Each row is a point on a landscape with many valleys, with its height.
From any point a ball rolls to the lowest of the 2 points nearest to it. It stops when none of these is lower. Distance is the straight distance between rows; heights are no part of it.
J722 (h 719): [132 128 148 126 170 172 150  81 116 156  98 127 130 165 123 149 130 109
 181 146]
J471 (h 541): [101 108 103 130  85 146 107 127 125 230 111 141 154 148 110 126 131  41
 118 165]
J373 (h 518): [ 97 119 103 133  77 128 113 137 136 220 116 142 148 129 125  93 154  82
  93 172]
J336 (h 673): [161 149 136 142 129 134 115 100 133 132 147  98 133 141 117 134 146 150
 112 172]
J470 (h 268): [145 104 110 104 115 111 120 135 136  87 194 116 164 137 135  90 137 183
 106 122]
J513 (h 379): [132 115 109 107 119 115 133 141 128 155 127 131 154 153 142 122 136  99
 130 104]
J846 (h 455): [143 132 137 127 120 126  85 134 140  84 165 123 158  93 102 187  84  93
  88 157]
J678 (h 618): [116 156 122 150 140 172 128 102 150 186  92 129 154 107 149 149 123  73
 113 142]
J151 (h 558): [130 137 157 151 164 160 159 153 136 106  86 134 111 122 161 127 147 138
 205  58]
J615 (h 311): [178 136 119 129 118  94  84 125 135  96 184  94 117 129  90 174 107 128
  83 141]
J89 (h 797): [171 134 133 116 134 153  86 113 158  79 185  84 167 136 132 142 128 151
 118 124]
J451 (h 512): [107  84 118 131  92 144 136 130 110 162 153 178 181 131 142 106 128 101
 117 162]
J201 (h 446): [132 108 123 108 131 138 139 151 151 122 127 134 169 121 180  91 139 135
 123  90]
J407 (h 297): [116 123 156 119 114 129 134 154 147  93  99 114 122 124 168  54 173 208
 154 124]
J303 (h 150): [116 140 147 119 133 126 151 117 100 163  93 127 110 150 106 134 160 126
 168 140]
J147 (h 712): [126 133 162 145 117 116 140 132  86  84 123 135 118 116  95 139 131 164
 133 163]
J39 (h 263): [150 119 104 110 138 120 128 137 134  83 173 116 148 156 154 118 127 157
 145  62]
J421 (h 484): [143 134 141 122 136 151 126 156 158  89 123 113 157 112 173 108 137 147
 146  81]
J739 (h 481): [100  87 101  81 131 103 153 170 163 147  86 142 117 103 208  39 133 152
 120  91]
J71 (h 151): [136 123 121 122 121 109 144 117 105 149 137 127 133 163 120 103 160 155
 141 144]
J73 (h 222): [100 150  93 159 115 114 153 134 114 135 142 158 136  85 137 114 120 137
  90 142]
J929 (h 211): [112 123 131 131 145 131 171 118  93 153 103 161 120 145 118 148 129 110
 164 128]
J440 (h 684): [166 165 124 146 159 114 117  90 123 143 127  87  76 156  90 179 111 121
 132 168]
J509 (h 489): [159 122 126 117 141  94 111 103  98  86 155 107 100 183  85 189  91 120
 152 137]
J626 (h 414): [102 134 137 143  88 112 137 134  99 143 122 160 129 106 114 124 137 132
 104 181]
J157 (h 702): [139 157 142 145 163 153 141  85 114 131 114 109 110 153 119 147 135 142
 169 151]
J724 (h 462): [117 157 160 129  92 112 123 120 129 173  91 115  86 127 110  99 187 164
 105 182]
J756 (h 582): [120 171 128 152 114 131 132 109 143 160 115 113 113 107 146  97 168 169
  88 166]
J290 (h 278): [118 101  98 106 117  87 149 175 114  97 148 150 143 123 149  99 115 143
 122  72]
J979 (h 447): [127 129 109 120 150 141 164 144 148 165 103 138 135 135 176 109 145 113
 143  63]
J305 (h 463): [106 127 119 124 165 161 158  90 110 215  88 151 119 154 109 148 127  65
 169 126]
J155 (h 623): [110 156 141 170 133 108 142 127  83  94 105 143  86  91  81 163  98 144
 112 162]
J6 (h 779): [125 119  92 119 142 145 152 105 127 216 114 131 142 169 130 118 144  80
 142 100]
J922 (h 605): [115 179 150 169 131 145 131  84 117 142 103 127  83  99 112 160 129 140
 103 196]
J819 (h 443): [168 169 112 139 147 127 101 123 150  86 162  84 133 120 126 167 106 130
 110 107]
J554 (h 275): [146 138 154 137 162 128 107 102 126  80 126 110 105 129  88 189  68 114
 141 184]
J82 (h 266): [107 138 135 153 137 128 151 170 137  79  91 114  84 107 170  59 158 206
 180  70]
J62 (h 366): [ 77  97  96 117  98 120 150 161 141 211  91 174 139 108 172  68 144  90
 102 112]
J369 (h 499): [109 149 150 137 161 175 166 136 148 180  57 154 114 101 166 125 155 102
 155  72]
J402 (h 314): [130 176 172 164 124 132 115 160 130  68  84  91  86 108 114 132 148 166
 171 110]
J413 (h 643): [117 109 101 122 113 164 122 126 159 219  98 127 176 138 155 103 139  59
 106 105]
J320 (h 683): [147 125  83 126 156 133 135 113 127 107 171 133 152 147 153 156 100 112
 131  61]
J781 (h 257): [126  94 130 123 159 139 134 107  94  57 175 156 152 129  98 172  71 129
 148 141]
J95 (h 567): [100 145 117 133 113 141 142 122 151 169 106 135 141 105 170  77 159 147
  93 143]
J333 (h 320): [147 127 150 122 180 116  87  84 152  86 139 100  99 148  93 195  36  88
 129 193]
J53 (h 426): [120  88  91 115  77 110 104 141 123 158 189 150 180 141 135 108 118  93
  92 149]
J954 (h 695): [150 107  93 112 144 117  89  59 125 108 211 121 135 177 105 189  71 103
 116 144]
J860 (h 412): [130 122 116 100 101 104 120 151 142 148 120 118 150 142 144  96 153 132
 111 125]
J542 (h 482): [114 157 156 158 141 152 148 131 115  88 101 144 130  81 136 149 118 139
 134 127]
J259 (h 476): [128 130 115 141 139 128 131 170 122  36 162 119 136  91 127 118 109 176
 124  66]
J42 (h 213): [180 160 173 162 112 115 104 109 134 117 129  87  71 115  92 144 149 168
  94 188]
J148 (h 216): [125 148 142 150 126 117 122 176 141  71 102  87  90 128 146  76 164 197
 192  82]
J411 (h 400): [144 112 131 112 167 121  84  89 132  48 184 117 123 139  85 205  37 105
 126 153]
J116 (h 497): [133 112 115 114 114 131  94 130 136  84 202 134 181 103 112 164  90 105
  89 132]
J328 (h 639): [133 163 115 167 162 136 124  85 130 119 140 121 101 101 108 178  73 110
  98 190]
J473 (h 595): [110 169 140 155 149 114 148 130  89 111  83 131  74 111  92 169 110 133
 152 139]
J712 (h 271): [119 172 170 165 115 145 120 151 145  72  90  98  95  96 145  91 167 195
 158 116]
J33 (h 410): [138  65 136 111 139 134 161 153 127  93 154 176 166 135 166 119 119 127
 147  55]
J841 (h 417): [131 142 130 139 123 122 102 131 129 119 127 127 143  99 110 183  90  77
 101 166]
J340 (h 519): [125 135 144 138 130 143 135 141 122  77 141 140 157  87 128 138 118 146
 118 133]
J997 (h 327): [ 91 147  98 128 108 122 141 149 143 207  92 148 127 101 151  97 149  96
 100 126]
J57 (h 316): [153  82 131  97 136 135 128 108 112  96 165 146 171 182 136 149 115 121
 163  89]
J260 (h 91): [146 130 137 124 128 110 142 108  96 150 123 116 110 172  93 141 147 137
 154 165]
J496 (h 100): [172 156 125 132 119  96  98 157 150  86 142  64  99 138 123 111 152 177
 129 107]
J24 (h 385): [122  84  77  94  83  89 106 139 122 136 194 148 167 162 140 115 118 104
  98 106]
J589 (h 336): [130  97  94 101 115 102 132 145 125 122 162 144 161 149 153 112 125 122
 118  85]
J628 (h 657): [163 148 113 158 148 109 113  95 122 106 163 106  96 123  87 178  84 127
  96 171]
J923 (h 812): [178 130 127 118 133 128  83 109 153  55 214  81 141 139 102 155 122 172
 107 122]
J702 (h 408): [100  90  96 109  96 105 145 176 133 170 117 167 159 118 166  88 126  93
 112 101]
J387 (h 432): [123 107 137 124 139 154 109  99 122 136 126 141 158 136 118 175  76  62
 133 187]
J982 (h 504): [118  91 132 137 101 154 116 108 116 152 158 156 180 131 119 137 113  88
 117 191]
J728 (h 370): [170 152 118 125 139 124  96 125 144  66 164  77 128 161 132 158 123 144
 157  72]
J262 (h 613): [105 147 150 138 142 158 154 156 174 117  69 128  97  92 203  65 169 173
 162  76]
J773 (h 274): [109  81  93 106 142 136 173 134 150 201 107 156 134 145 188  47 159 137
 126  86]
J525 (h 301): [115 157 146 100 131 116 146 158 125 171  70 120  95 141 117 104 183 137
 179  95]
J904 (h 467): [129  91 123 122 115 144  96  94 121 125 173 144 168 142 106 170  79  71
 115 190]
J516 (h 747): [152 106 140 110 132 171 130 102 138 159 111 111 176 177 148 111 157 117
 153 112]
J258 (h 488): [120 143 137 163 136 133 147 166 111  44 123 127 115  86 128 111 121 182
 145  85]
J122 (h 208): [154 121 121 118 120 106 127 123 115 104 170 106 138 160 119 109 148 179
 123 140]
J494 (h 516): [ 76 116 147  92 137 155 160 135 163 190  48 149  81 114 186  33 190 168
 157  91]
J382 (h 159): [121 147  88 154  96  89 133 132 111 149 161 139 115 101 111 122 124 138
  77 173]
J142 (h 608): [116 126 124 117  93 101 114 159 145 107 148 124 143  85 137  73 140 177
  65 165]
J114 (h 147): [120 163  90 130 127  91 139 174 129 113 117 122 111 106 138 121 124 133
 112  80]
J735 (h 130): [151 123 129 119 111  96  89 167 119  35 184 100 128 113  81 141 112 167
  98  97]
J408 (h 315): [134  94 121 118  80  92  93 140 106 119 186 146 157 128  92 152  99  94
  99 165]
J681 (h 612): [129 125 114 156 108 117 103 124 122 111 193 141 137  78  83 157  89 121
  66 199]
J961 (h 359): [164 119 149 134 170 107  83  90 135  53 166  99  83 139  69 198  37 117
 120 182]
J732 (h 304): [ 93 101  90 102 123 137 157 133 144 227  99 145 138 148 155  53 167 113
 124 106]
J585 (h 387): [ 84 118 133 144 129 138 140 115 100 171  95 178 122 114 111 168  89  58
 145 181]
J257 (h 638): [142 126 103 139  99 109  96 135 140  99 213 122 149  80  95 141 107 143
  52 164]
J399 (h 699): [156 107 129 127 163 157 161 140 151 123 119 130 130 160 187 103 147 139
 182  36]
J185 (h 601): [123  85 104 124 114 160 123 131 154 165 148 154 197 127 170 122 109  64
 104  99]
J877 (h 210): [138 128 121 112 100  85  90 179 144  61 167 100 140  95 111 120 116 159
  80 107]
J172 (h 158): [178 161 149 152 127 117  98 134 132  81 141  69  92 142 100 141 141 169
 146 133]
J308 (h 625): [121  68  95 117 107 165 122 137 167 198 116 148 195 138 177  85 129  66
 101  85]
J895 (h 356): [ 86 141 141 130 120 147 147  98 102 209  87 160 108 129 105 133 154  96
 143 167]
J680 (h 288): [126 127 150 139 134 123 153 163 108  85 104 130 112 131 138 107 150 170
 187  78]
J357 (h 214): [141 158 103 126 111  71 114 176 138 115 124  96  99 116 120 114 134 152
  95 107]
J491 (h 692): [168 114 144 140 156 107  90  72 143 141 145 106  69 148  81 182  57  81
 104 231]
J524 (h 411): [141  56 120  90 120 134 133 130 133 106 181 174 186 154 164 130 113 109
 129  60]
J68 (h 252): [137 100 132 114 124 126 136 127 103 102 156 148 165 146 120 145 119 123
 143 130]
J247 (h 157): [149 166 134 160 119 105 106 166 141  76 123  66  77 132 120  92 162 189
 163 101]
J136 (h 470): [114 101 110 125  90 118 119 141 117 130 173 159 173 109 130 106 125 125
  91 165]
J939 (h 246): [141  97 140 120 104  97  93 125  99 102 158 141 134 142  78 182  83  88
 118 184]
J991 (h 540): [130 121 105 115 108 124 105 146 144 113 166 140 181 106 147 149 103  90
  95 111]
J299 (h 636): [ 88 174 177 153 146 172 163  88 111 138  66 151  78 110 128 149 152 146
 170 141]
J849 (h 686): [166 147 150 143 154 152 116  74 127 126 138  88 120 163 106 153 129 145
 141 184]
J323 (h 217): [101 146 118 124 108  80 156 165  94 147  99 145  96 116 110 115 146 138
 123 126]
J690 (h 819): [149  95  98 102 119 132 116 101 131 127 198 124 184 169 142 116 135 138
 110 121]
J342 (h 273): [ 92 121 104 126 103  91 161 161  97 175 107 173 118 112 125 107 135 106
 125 123]
J704 (h 237): [123 101 104 112 138 132 169 122 130 174 127 143 141 163 169  68 159 153
 139 100]
J594 (h 215): [ 92 125 169 124 113 141 163 143 122 133  76 164 121 107 160  83 169 163
 143 120]
J236 (h 725): [147  94 110 119 122 151  93  77 131 167 163 118 173 183 116 154 105  67
 117 164]
J80 (h 543): [117 154 159  96  99 113 114 161 157 169  62 103 112 122 135  88 183 134
 126 134]
J217 (h 572): [132 115 106 127 127 149 117 119 142 139 148 143 180 127 147 161  94  65
 114 112]
J634 (h 785): [167  94 153 108 127 135  85  89 128  92 185 115 160 154  90 176  99 113
 120 185]
J130 (h 329): [124 164 138 139 111 114 117 156 132 120 103 117 124  85 121 150 127 115
  97 141]
J911 (h 762): [155  93 131 114 147 178 127  94 141 134 144 125 188 172 153 140 124  97
 148 102]
J103 (h 769): [170 114 138 119 118 115  89  97 129 126 158 102 135 160  94 170 109 100
 108 181]
J19 (h 707): [167 115 123 140 125 104  94  82 132 170 156 109  92 160  85 179  88  73
 101 212]
J837 (h 460): [115 129 152 102 127 157 141 143 149 186  65 127 143 134 150 100 174 105
 151 100]
J69 (h 621): [115 173 140 171 150 149 132  99 116 107 114 130 111  85 117 167  99 130
 112 175]
J424 (h 527): [152 140 123 130 140  96 126 134  94  90 132 109  97 157  88 168 110 134
 157 114]
J104 (h 388): [149 125 138 140 145 131 101 121 124  39 207 106 128  91  59 168  90 166
  94 153]
J313 (h 442): [109 149 157 143  97 115 141 123 104 136 101 141 102 112 114 109 163 166
 111 173]
J531 (h 593): [119 187 141 162 122 147 125  92 141 173  98 114  98 104 130 135 158 140
  92 177]
J529 (h 498): [ 90 138 133 119  75 118 117 136 141 213  85 137 117 118 128  87 178 114
  90 173]
J618 (h 416): [143 117  99  99 106  95 106 126 120 154 146 119 143 177 116 156 128  85
 123 115]
J283 (h 192): [151 111 125 108 130 116 104 150 127  39 179 115 145 149 134 139 116 161
 154  47]
J892 (h 588): [113  97 101 112 124 128 113 105 112 199 121 140 135 178 100 168  99  31
 147 146]
J426 (h 154): [126 145 123 138  94  66 131 156 100 139 122 126  86 117  86 120 145 153
  94 154]
J334 (h 599): [113 138 110 151 141 160 124 111 135 159 120 143 158 109 141 165  91  57
 115 144]
J669 (h 358): [100 121 115 121 123 117 150 166 141  96 126 145 139  74 177  65 126 173
 100 111]
J769 (h 629): [ 97 177 142 133 130 132 134 162 165 130  67 100  78  98 170  73 176 171
 159  85]
J562 (h 583): [129 139 118 155 128 127 125 103 111 120 163 141 134 102 104 151 105 135
  97 188]
J945 (h 611): [121  95  99 110 144 140 142  98 111 191 119 154 144 181 124 159 104  44
 163  98]
J58 (h 276): [133 146 129 129 107 106 107 176 140  78 131 111 141  85 119 137 116 136
  90 116]
J45 (h 475): [153 160 127 133 141 142 108 145 161  84 141  88 150 110 152 137 125 136
 126  87]
J205 (h 224): [170 143 175 152 148 133  93 117 133  61 136  86  94 106  77 186  89 137
 121 182]
J730 (h 544): [123  84 104 110 146 156  97  76 131 105 213 154 177 143 125 185  59  79
 125 138]
J840 (h 510): [131 104 104  95 116 111 100 148 129  54 208 136 171 114 120 145 101 141
 103  72]
J886 (h 280): [136 126 143 113 111 111 123 155 142  98 125 107 139 130 142  82 160 182
 132 130]
J419 (h 364): [140  65 118 104 132 146 138 108 111 123 173 169 185 165 147 145 106  92
 141  98]
J27 (h 634): [122 150 139 151 129 169 108  84 145 186  95 118 139 120 120 156 120  73
 102 195]
J658 (h 265): [ 88 183 132 136 124 125 149 148 135 163  65 136  91  83 144 118 159 133
 123 107]
J727 (h 533): [104 113 126 101 144 142 157 141 163 161  75 129 109 126 199  36 173 173
 142  97]
J656 (h 767): [115 142  92 121 137 126 146 105 115 232 110 134 111 159 106 122 157  91
 141 132]
J498 (h 365): [143 154 154 151 142 130 122 149 116  62 113 103 112 122 110 153 123 149
 167 112]
J188 (h 415): [132 121 104 139 160 164 168 115 140 157 134 151 157 130 177 116 130 116
 130  80]
J149 (h 374): [105  82 148 103 130 154 152 154 168 121  95 152 142  99 209  36 151 177
 125 107]
J370 (h 267): [152 123 118 110 124  99  94 135 110  40 182 110 129 151 103 173  95 141
 132  66]
J48 (h 754): [161 107 147 110  98 119 100 117 126 145 144 109 157 165 106 139 143 110
 114 176]
J992 (h 433): [105 106 133 130 153 167 181 105 110 209  87 174 127 143 130 123 148  96
 164 108]
J367 (h 438): [112 110 138  88 107 124 127 153 149 180  86 125 149 145 154  77 169 119
 127 122]
J518 (h 506): [136 118 167 126 137 169 151 136 138 127  95 135 149 138 166 103 163 143
 171  99]
J179 (h 646): [104 141 136 153  97 162 109  97 141 195 106 134 148 113 132 123 146  92
  87 194]
J827 (h 590): [128 133 141 145 155 155 160 159 155 108  95 134 113 109 188  87 152 164
 175  57]
J379 (h 445): [ 98 164 154 169 128 144 153 151 112  76  99 142 112  71 137 118 134 178
 129 110]
J909 (h 228): [140 128 146 119 116 107 124 169 121  81 120 105 127 138 127 106 147 168
 164 100]
J809 (h 781): [158 117 126 115 144 163 113 106 149  99 175 114 185 145 151 145 122 128
 129 108]
J295 (h 635): [119 183 133 143 141 153 132 121 148 175  78 115 122 110 138 145 146 102
 127 125]
J222 (h 361): [126 115 147 119 180 133 106  72 140 118 115 119 113 163 103 179  47  71
 146 205]
J401 (h 376): [135 150 114 147 155 150 163 113 125 129 131 129 140 128 154 121 137 148
 142 106]
J359 (h 450): [160 122 126 104 121  90 109 117 108 136 136 105 112 187  90 174 121  98
 143 136]
J901 (h 279): [125 124 136 118 150 116 142 120  94 131 102 137 111 157  98 174 105  88
 169 136]
J510 (h 292): [104 124  97 138 120 117 148 157 130 109 150 159 155  71 154 100 117 144
  90 112]
J292 (h 689): [128 149 176 161 139 138 134 116  94  72 106 117  87 121  89 145 133 174
 162 164]
J437 (h 640): [142 134 131 132 172 143 145 107 113  97 125 124 126 151 130 173  95 109
 180 103]
J601 (h 110): [141 146 120 142 113  84 113 184 113  53 137  86  97 112 101 108 126 185
 117  95]
J347 (h 324): [146 113 106  95 119  90 100 126 112  88 173 126 145 169 120 168 107 112
 130  77]
J767 (h 480): [103 134 142 106  82  98 122 147 139 178  89 124 109 123 135  68 182 156
  91 175]
J88 (h 256): [ 93 121 169 132 119 142 163 153 128  99  82 151 108 101 174  56 166 201
 155 107]
J599 (h 723): [142 119 115 128 118 103 107 105 111 181 138 122 111 166  83 168 110  68
 120 187]
J307 (h 525): [129 136 145 148 169 172 176 133 135 142  86 153 121 117 167 136 135 119
 171  67]
J488 (h 328): [124  88 117  97 118 125 134 143 143  98 168 138 172 117 163  62 136 184
 108 123]
J966 (h 711): [153 109  92 110 133 133  93  66 130 139 189 116 159 191 121 172  98  89
 117 131]
J101 (h 760): [140 123 131 152 141 113 128 130  79  45 167 120 109 121  66 149  99 180
 128 135]
J286 (h 619): [ 91 172 159 161 145 166 154  76 111 140  87 148  94 106 126 157 134 135
 131 175]
J93 (h 430): [158 110 127 114 122 114  75 121 138  49 232 105 135 100  57 176  94 152
  73 135]
J700 (h 483): [118 134 158 109 132 151 141 150 156 153  69 118 124 133 167  81 180 148
 165  95]
J916 (h 531): [121 154 171 147 148 186 154 110 143 138  78 121 119 128 159 112 171 155
 180 108]
J603 (h 348): [133  93 146 121 134 126 163 169 114  84 121 155 140 133 156 110 135 151
 172  63]
J548 (h 199): [125 121 104 119 112  71 134 184 105  75 136 122 115 123 120 104 120 166
 121  80]
J953 (h 98): [152 148 120 154 108  82 120 126 108 139 146 114  90 120  88 144 128 140
  81 180]
J198 (h 296): [ 72 172 123 126 109 130 142 137 142 206  67 146 100  89 146  99 173 122
 109 127]
J964 (h 741): [135 144 131 126 123  96 125 110 105 190 108 122  77 148  75 161 132  92
 130 183]
J632 (h 338): [100 133 151 130 148 129 139 112 100 138  83 153 104 123  95 178  90  79
 158 172]
J105 (h 676): [171 150 143 154 150 108 104  79 130 143 130  96  64 135  80 181  93 111
 102 208]
J720 (h 369): [100  69 105 136 128 156 178 146 132 221 109 203 142 128 167  90 135  76
 132  86]
J592 (h 658): [148 103 103 124 166 153 146 104 130 125 151 154 158 159 166 170  90  77
 150  54]
J566 (h 637): [134 125  99 119  93  91  96 158 151 114 185 123 151  88 126 103 121 147
  52 149]
J430 (h 652): [149 177 125 136 150 131 127 128 145 149 100  90 115 131 130 150 144 119
 144 110]
J72 (h 170): [134 103 139 120 128 115 121 120  95  80 155 141 142 142  90 177  88 112
 141 153]
J449 (h 310): [ 90  92 147 141 109 146 173 140 105 150 107 198 152 101 158 105 137 119
 130 132]
J403 (h 507): [121  75 105 117 109 156  91 100 126 120 218 158 192 133 115 162  79  77
 111 163]
J32 (h 322): [157 139 121 122 150 131 127 132 130  95 135 105 135 159 142 144 134 134
 173  71]
J354 (h 659): [135 144 134 139 122 153 120 100 142 168 119 114 156 133 135 124 151 119
 105 170]
J207 (h 644): [105 186 141 132 112  99 122 166 152 128  69  95  62  99 134  82 178 180
 129 113]
J944 (h 585): [134 149 139 138  97  93 109 166 140  90 130 104 108  88 116  91 144 189
  74 150]
J519 (h 545): [110 134 143  99  98  89 122 173 148 122  82 103  98 113 151  56 166 182
 117 140]
J506 (h 29): [158 131 109 147 111  80 114 128 105 101 189 115 104 117  74 137 116 163
  74 160]
J389 (h 340): [119 148 136 147 133 143 156 126 117 114 116 129 123 116 144 104 153 177
 136 128]
J432 (h 453): [121  78 101  87 112 124 113 145 141  81 219 154 190 108 148 118 109 133
  95  82]
J711 (h 500): [ 94 148 162 117 130 159 148 131 154 162  61 127  90 122 170  58 199 173
 167 104]
J880 (h 331): [107 115  86 113 105 119 141 121 129 214 122 134 142 155 148  64 162 123
 106 142]
J377 (h 383): [ 69 162 148 124 135 164 158  81 115 224  67 166  82 124 105 121 182 115
 150 139]
J903 (h 212): [153 175 130 148 136 121 117 145 142 101 113  73  90 147 131 124 154 161
 179  90]
J948 (h 389): [121  75  96  93 109 124 121 142 148 113 190 154 192 124 159  83 125 140
  94 113]
J366 (h 655): [135 103 131 114 171 171 162 119 134 194  85 148 137 160 146 142 139  70
 176  65]
J25 (h 473): [148 102 114  97 104  97  75 130 132  62 228 118 150 128  92 160 105 144
  83 104]
J638 (h 607): [132 108 115 132 181 157 149  85 117 115 138 149 143 147 136 177  73  87
 161 125]
J10 (h 396): [134 136 150 136 161 151 111  80 129 140 104 119 123 141 107 174  89  87
 134 200]
J294 (h 332): [ 91  82  97 122 114 156 156 127 137 249  95 170 150 141 150  71 154  79
 125 100]
J191 (h 277): [110  98 130 137 138 149 174 120  99 150 121 186 150 124 142 132 119 104
 150 128]
J816 (h 200): [201 149 156 153 119 108  95 119 142  99 160  67  89 133  92 141 142 170
 102 162]
J915 (h 678): [152 107 136 119 168 161 160 127 132 146 103 135 129 169 155 135 141 106
 195  49]
J128 (h 413): [164 153  97 128 154 117  94 101 136  75 179  93 125 151 119 187  92 126
 126  87]
J957 (h 740): [138 107 132 116 111 147 112  96 120 182 126 124 160 173 112 137 133  86
 129 173]
J271 (h 372): [126 145 119 129 102 112 107 155 138 145 121 128 152 104 129 149 120  77
  94 141]
J460 (h 407): [110  81 111 130 136 166 159 127 129 229  97 181 155 139 144 126 125  42
 143  79]
J301 (h 550): [116 142 115 116 134 137 143 135 159 154 100 110 129 123 183  60 162 162
 117 112]
J275 (h 734): [128 121 152 133 148 192 146  85 130 173  95 129 159 152 147 124 149 112
 151 139]
J883 (h 368): [130 115 133 130  90  92 117 144  98 122 151 144 138 116  89 141 121 118
 100 182]
J786 (h 736): [150 121 158 144 131 104 120 124  83  69 145 113 101 138  65 157 108 159
 136 172]
J501 (h 262): [131 169 141 121 133 110 125 162 138 136  83  88  84 141 123 110 178 153
 184  89]
J624 (h 677): [154 133 103 133 160 117 109  77 120 111 175 110 120 156  99 183  77 107
 122 163]
J91 (h 563): [110  92 110 110 103 137 119 130 120 207 112 156 159 158 119 137 126  43
 139 125]
J635 (h 471): [171 139 161 129 140 138  81 122 143  49 162  85 129 119  91 181  96 136
 130 141]
J825 (h 755): [116 151  96 130 135 118 127 104 116 223 109 126  97 149  93 154 130  73
 128 163]
J958 (h 670): [105 171 173 160 127 133 147 116  97 110  82 127  70 115 101 136 156 175
 155 155]
J486 (h 801): [160  94 123 109 119 139  97  90 127 116 197 121 177 170 111 147 122 125
 115 162]
J692 (h 306): [100 170 158 148 116 147 141 129 138 113  86 123 104  94 159  90 169 189
 131 131]
J771 (h 339): [119  98 149 107 130 141 142 168 163  87 103 128 126 106 202  38 151 195
 154  96]
J627 (h 526): [ 94 151 139  90 107 108 120 167 167 161  54 106  89 108 166  56 179 163
 130 121]
J688 (h 472): [123 135 128 127 160 161 166 151 171 170  71 140 117 110 190  93 154 121
 149  50]
J836 (h 333): [137 111 127 131 163 139 115 100 110  47 201 127 138 114  80 177  70 143
 123 154]
J968 (h 418): [146 148 123 145 142 115 117 155 113  46 147 102 120 120 112 151 110 154
 143  79]
J613 (h 505): [101 110 114  75 114  93 133 174 161 157  73 119 109 119 179  48 154 151
 122 111]
J637 (h 575): [122  92  99 130 166 155 124  80 125 118 171 160 163 143 137 181  48  64
 139 134]
J59 (h 448): [100  91  97  94 120  94 156 183 146 149 107 160 130 113 184  71 130 121
 114  79]
J752 (h 197): [116 121 107 114 120 109 160 126 119 164 121 134 123 151 148  68 171 170
 130 135]
J875 (h 565): [122 150 147 131  91  85 122 162 126 114 101 105  80 113 120  85 167 186
 106 154]
J738 (h 337): [ 92 123 144  92 132 124 165 154 120 194  64 158  99 133 135  80 184 136
 171  86]
J175 (h 184): [163 168 177 168 135 137 102 107 131  87 121  90  87 106  93 162 123 161
 118 187]
J483 (h 409): [125  71 126 102 135 144 158 149 162 140 120 156 157 120 206  55 141 150
 126  88]
J266 (h 439): [154 129 146 120 159 145  85 104 144  59 162 105 145 124 104 197  69 103
 130 145]
J189 (h 264): [166 147 111 125 102  73  92 158 142 109 155  93 116 122 111 143 124 133
  76 121]
J131 (h 405): [ 96 146 129 148 128 129 161 157 125 101 102 157 119  73 166  92 133 167
 111 102]
J623 (h 653): [ 87 187 164 165 136 155 164 114 114 115  72 135  71  97 135 127 164 175
 163 120]
J415 (h 435): [101 103 126 143 124 124 126 106  92 154 133 164 122 136  96 162  79  66
 140 210]
J115 (h 323): [ 78 127 125 120  99 120 151 137 105 213  90 172 116 119 115 109 160  98
 130 147]
J246 (h 261): [ 84 120 169 133 111 157 169 121 105 156  80 186 129 110 138 113 155 130
 142 141]
J385 (h 218): [114 181 106 144 147 121 160 152 133 139  93 120 101 107 149 120 143 137
 138  83]
J855 (h 668): [165 183 129 154 150 123 115 111 142 136 119  75  88 132 107 155 137 138
 123 146]
J429 (h 554): [146 147 130 146 135 131 116 124 117  78 164 116 138 105 103 150 111 155
 106 154]
J872 (h 782): [148 143 136 168 137 120 111 151  90  28 159  91  93 117  70 130 116 196
 132 113]
J665 (h 564): [136 160 144 157 145  98 128 134  85  86 104 106  64 132  68 166 107 144
 153 138]
J118 (h 406): [ 84 139 137 121 158 175 174  98 118 235  66 171 102 130 122 109 172 102
 164 103]
J374 (h 281): [122 138 105 142 113  79 135 167  92  84 146 135 118 101  95 127 110 153
  96 116]
J940 (h 633): [133 110 109 119 159 144 157 120 122 163 115 151 142 156 145 162 108  66
 159  73]

Call two points neighbours if one is among the 2 nearest of the other. Go from one point of each pair to the other, from neighbour to neighbour, staying as low as possible. Name the highest point that can't be avoided.
J105 / J175 | J440
J909 / J260 | J449
J548 / J735 | J374
J175 / J496 | J42
J114 / J506 | J615
J594 / J909 | J407
